Points on a hilly landscape, in no order, each with its height.
A climber steps from a point to the highest of its 2 nearest points, and stops where none of them is higher. Distance is the straight distance between rows; heights are no part of it.
Boda: [107 129 141 226 111 146 123 114 158 114 159 158 120 129 167 100 157 136
 110  88]  height 69.3
fitu: [104 187 118 195 133 135 109 145  62 138 107 124 125 101 206 173  86 183
 191 181]  height 18.3
kek: [105  85 118 114 105 135  99 126 160 152 148 150 120 115 129 119 172 126
 109  99]  height 30.7
Pekur: [177 103 159 101 167 117 126  80  89 112 112  77 119 110 115 131 117  93
  75 159]  height 53.3
gov: [132 110 141 106 139 145 129 136 107 140 127 104 111 107 138 115  94 116
  94 131]  height 45.6
Sus: [111 184 104 159 122 153 131 179 140 136 122 122 133 137 163 147  99 193
 194 151]  height 63.9
komu: [ 96 178 120 197  99 147 122 174 154 141 124 138 128 140 170 131 118 190
 153 140]  height 72.3
nasi: [137 123 141 111 142 125 114 108 120 143 115 129  96 105 112 137 126 147
 144 132]  height 78.8
gudir: [146 178  86  86 155 157 135 187 107 140 112 101 163 122 117 179  86 192
 198 159]  height 61.7
Mek: [ 93 160 117 188 125 178 118 184  89 126 111 130 117 108 183 145 105 173
 142 136]  height 56.8
detu: [139  72 143 144 167 129 112  76 116  98 200 125 135 138 107 127 170  58
  81  48]  height 8.5
bev: [120 136 105  66  78 119 132 142 168 126 121 149 113 150  84 125 136 126
 148 120]  height 22.0
Nas: [127 150 119  82 134 106 141 135 152 136 117 120 151 148  82 133 130 157
 145 153]  height 76.4
Dobis: [214 137 137  71 146 111 152 114 118 128 100  71 124 122  94 126  85 107
 128 197]  height 53.0
Somir: [152  72 147 100 139 127 123  93 130 120 137 122 125 147  99 100 157  60
  69 103]  height 36.2
Bega: [130 138 129 120 170 115 134 114  74 142  93 109 134 111 142 135  74 144
 153 174]  height 44.4
rap: [103 189 161 213 122 118 119 103 125 117 113 137  90 118 157 155 104 148
 161 153]  height 54.1
kolel: [187  86 153  91 133 103 140 107 138 139 107 109 139 150  66  96 156  89
  94 147]  height 62.4
Dum: [ 95  92 105 149  64 132 109 142 153 150 148 199 133 138 159  82 169 104
 112  91]  height 23.3
dupi: [115 121 132 241 147 149 105 102 128 105 199 161 114 130 167 116 137 119
  92  73]  height 59.5
zoza: [155 115 124  57  96  91 152 133 179 144 117 114 139 158  81 119 133  82
 143 137]  height 53.9
fafu: [123 166 101 114 151 163 124 173  78 136  98 125 129 119 136 174  74 198
 193 168]  height 56.7
savof: [167  70 118  41  84  99 123 112 163 146 110 124 145 155  87 101 184  61
 111 144]  height 21.1
birok: [192 112 121  74 152 133 128 138 123 141 102 105 123 117 104 116  90 130
 101 174]  height 55.7
nomu: [131 115 152 113 139 122 133  93 131 128 115 119  91 108  90 117 155  98
 132 109]  height 70.3
suril: [139 168  99  72 145 129 135 168 143 133 121 103 155 125 104 151  99 168
 171 160]  height 67.7
Vitaf: [145 159 152  87 143  94 148 114  98 115  97 105 113 119  95 145  89 119
 147 155]  height 45.4
Zesit: [186 165  99  70 157 144 130 144 102 151 101  79 141 109 104 168  50 152
 167 185]  height 53.4
lonod: [102 115 129 189 130 153  95 123 113 114 166 136 134 120 159 138 147 161
  87 102]  height 31.5
Kef: [103  99  98 108  62 122 119 168 156 150 125 194 153 143 129 100 156  98
 118 107]  height 26.9
Zevo: [ 99 115 156 203 160 142 111  75 144 112 182 139 128 144 142 122 145  96
  99  80]  height 50.2
Vak: [137 162  97  55  97 110 146 146 195 122 134 126 147 155  72 134 123 128
 183 123]  height 19.6
lotif: [114 176 144 146 102 109 138 131 168 143 138 119 115 125 135 156 104 174
 196 137]  height 33.3
vesu: [100 170 123 137  89 110 143 131 181 124 118 140 124 141  98 127 144 142
 171 125]  height 41.2
Lor: [144  66 134  88 101 113 135 115 139 130 123 148 129 154 106  81 169  41
  90  94]  height 33.1
Pubi: [110 102 100 110 138 148 132 158 125 119 115 154 139 125 118  98 154 114
  79 114]  height 21.6
Mos: [173  84 105  79 120 158 133 181 106 163 116 123 141 110 104 116 120 149
  99 139]  height 34.2
rotoz: [ 88 149 115 171 110 156 115 182 159 115 122 148 133 140 173 114 148 161
 122 127]  height 62.5
Kapi: [100 162 167 181 140 101 119  75  85 109 117 132  96 106 152 163 114 134
 148 145]  height 44.6
Dok: [103  84 144 174 109 123 113  85 152 126 165 169 135 163 123 107 194  76
 103  70]  height 60.7
Mafa: [211 113 113  44  97 102 148 126 173 141 110  86 143 149  60 113 149  77
 134 173]  height 56.4
sorop: [162 134 155  87 154 107 146  76  75 108  98  80 111 117 107 133  90 102
 123 171]  height 49.3
bal: [188  80 103  85 122 138 126 148 130 163 118 121 139 101  82 111 145 107
  81 146]  height 32.0
Sedil: [105 105 162 168 185 136 122  78  95 105 171 105 117 100 154 129 118  87
  94  93]  height 20.4
kide: [118  91 147 129 124 115 133  96 135 119 133 150 113 118  93 110 185  87
 116  77]  height 61.9
rafes: [211 165  86  53 162 128 147 172 138 130 117  82 167 113  94 178  62 148
 165 164]  height 56.3
guk: [126  65 102  93  74 109 124 132 140 140 135 186 145 142 120  83 163  71
 100  91]  height 30.2
loku: [117 133 142 149 183 124 129 120  70 121 117 130 115 100 169 136  89 145
 120 148]  height 36.5
gimur: [177 118  93  51 118 119 147 178 154 143 120 112 143 143 110 124 106 141
 139 150]  height 61.2
mani: [127 185 126 112 109 118 138 152 137 135 139 115 125 128 129 178  71 181
 200 150]  height 29.4
ferem: [164 115 131 111 175 144 130 133  80 155  98 109 127 100 123 124  84 135
 112 158]  height 51.1
lun: [178  98 171  96 159 108 145  78 115 114  92  82 112 142  75 117 145  74
 103 153]  height 58.1
vel: [219 139  86  44 133 131 155 164 138 141 117  89 146 119  86 137  95 152
 151 171]  height 58.7
Mon: [151 184 121  71 144 126 128 120 106 126 113  95 141 131 106 166  41 140
 187 179]  height 50.5
mem: [161  82 112  66  86 119 116 118 151 145 120 152 117 149  78 106 166  98
 106 123]  height 22.4
baga: [137  79  94  94 111 152 118 186 119 165 133 139 150 135 141 111 128 158
  95 120]  height 36.7
Lote: [ 98 107 120 139 138 165 125 194 105 131 131 124 149 112 159 127 130 172
  95 119]  height 46.7
saro: [154  66 182 114 148 113 149  75 125 117 123 107 101 176 101 115 193  50
 116  84]  height 47.8
Duziz: [123 153 107  89 153 150 138 174 104 125 105 100 140 114 136 145 106 173
 138 163]  height 61.4
monop: [135  96 100  72  74 114 129 158 142 147 128 164 135 135  94 109 150 121
 128 115]  height 24.1
migot: [122 171 152 107 130 102 150 117 150 126 110 114 106 135 103 142  99 121
 167 144]  height 40.5
pimo: [ 95 120 128 150 135 135 145 125 116 112 131 130 129 116 130  98 143 135
  86 101]  height 29.0
Zufar: [ 99 107 129 214 100 133 114 101 165 117 180 183 142 142 147  96 179  66
 107  56]  height 69.2
som: [102 105 168 157 142 115 123  85 144 129 143 115 121 143 140 116 149 104
 110  97]  height 40.0
fimid: [ 99 162 149 232 107 141 124 113 131 115 140 125 117 127 166 118 127 141
 120 121]  height 58.6
Guse: [ 93 142 158 196 165 121 111  60  81 117 140 129 133 106 154 144 114 125
 118 131]  height 33.9
Kezup: [195 117 116  48 123 121 150 138 156 137 109 100 141 140  87 116 110 111
 103 166]  height 58.4
ladu: [ 98 133 133 205  86 130 120 125 172 105 143 189 115 138 146 103 183 106
 112  72]  height 80.0
Pom: [155  78 135 104 161 141 121 110 117 136 136 119 113 114 112 108 127  98
  65 118]  height 40.4
nimop: [103 148 152 226 175 126 108  57  87  83 176 129 117 110 165 142 135 118
 110  91]  height 23.2
lobef: [173 153 118  49 129  97 149 120 179 128 126 100 139 146  75 149 108 133
 192 143]  height 17.3
mafu: [134  82 124  67  74  81 140 125 160 139 110 160 161 168  85 111 186  66
 140 118]  height 19.4
funob: [109 136 106 150 141 171 127 181  72 154 110 119 135 114 164 159  99 195
 168 157]  height 51.7
zap: [122  94 115 157 151 165 124 105 101 111 180 150 124 118 136  96 138 122
  78  64]  height 0.6
giv: [138  65 123  97 134 142 106 123 140 150 149 138 132 109 136 108 155  98
  76  93]  height 35.8
Sirit: [106  82  96 133 117 150 108 167 127 127 154 172 154 125 139 107 167 107
  67  87]  height 16.6
sofi: [127  70 113 139 145 135 128  95 124 105 179 151 131 131 127  96 174  83
  79  63]  height 4.5
Mibo: [ 89 102  88 126  99 174 117 196 127 144 133 145 146 135 167 110 153 153
 104 110]  height 40.9
zolud: [131  72 160 145 135 115 131  78 135 116 145 145 124 168 107 112 202  50
 108  69]  height 53.6
Tov: [154 103 152  76 117  87 154 111 170 135  99 126 110 179 104 113 160  95
 150 126]  height 50.1
toges: [131  90 162 156 176 117 130  72 104 110 160 107 124 122 106 119 150  73
  83  78]  height 13.4
tola: [101 107 163 123 114 102 129 100 176 145 128 120 117 150 128 117 169 109
 133 113]  height 31.9
Votat: [104 174 113 166  58 120 124 157 184 109 131 156 122 149 135 127 150 158
 152 123]  height 48.3
Nago: [101 141 125 116 124 135 130 165 126 131 117 118 134 113 137 136 122 160
 120 138]  height 54.4
Ruzus: [ 96 155 131 226 143 181 105 151  72 106 136 130 122 107 200 147 108 166
 117 133]  height 64.9
Niliz: [ 97 142 147 138 132 119 149  99 112 116 123 115 131 138 122 108 126 154
 114 131]  height 37.4
vanok: [ 85 114 122 160 101 157 102 136 140 134 153 149 121 108 153 124 170 147
 110  92]  height 25.5
kere: [119 208 116 167 140 109 125 134 102 135 102 135 130 115 167 171  74 175
 202 177]  height 20.9
gug: [ 90 145 146 171 128 133 105 134 107 104 144 129 117 110 178 156 127 163
 100 128]  height 37.9
sobi: [ 99 164 148 141 136 112 126 136 113 100 119 125 115 124 150 162 108 170
 133 159]  height 45.8
Leto: [141 124 100  87  96 113 158 171 164 147 137 119 133 137 126 118 120 169
 156 126]  height 65.4
sazu: [122 115 159 140 183 118 128  98  89 110 119 115 109  90 138 130 114 106
 105 118]  height 28.3
Mato: [ 92 155 142 191 159 142 111 107  78 116 111 141 117 110 204 147  77 147
 139 156]  height 28.8
liket: [ 97 151 165 144 133  98 146 104 169 122 111 107 102 131 126 125 147 113
 164 127]  height 32.4
dev: [109 168 102 116  94 132 152 188 155 136 138 124 146 147 145 133  97 178
 173 129]  height 72.1
Sab: [108 205 131 225  98 147 119 142 121 129 114 133 112 115 176 144 107 177
 167 162]  height 63.1
Tel: [109 166 116 158 156 120 109 106  57 125 106 146 115 100 193 173  78 159
 162 176]  height 23.1
nov: [ 85 159 147 186 110 122 141 124 141 130 127 125 124 135 132 122 124 158
 129 132]  height 47.6
vevi: [ 87 146 120 118  85 134 124 166 183 126 127 163 127 151 147 126 151 141
 127 122]  height 54.3
lorer: [102 163 129 247 165 169  94 106  85 104 155 149 128  97 191 145 124 145
 117 117]  height 75.5
zamat: [126 215 113 117 146 109 125 128 129 116 119 120 146 118 147 193  66 168
 222 170]  height 25.6
beb: [153 110 136  89 139 104 135 115 138 124 113 124 139 138  83 117 154 130
 115 147]  height 67.6

For each start below, name the point where the climber stops.
kere => komu
liket => Nas
zap => ladu
Pubi => ladu
vanok => suril
Mos => suril

Call two points neighbours if one is among the 2 nearest of the other. Go from one point of each pair to the other, from neighbour to neighbour, staying as high as possible. Name the lowest point that can't be avoided.
ladu, nasi => zolud
monop, gimur => lobef
dev, komu => Sus
lorer, suril => funob
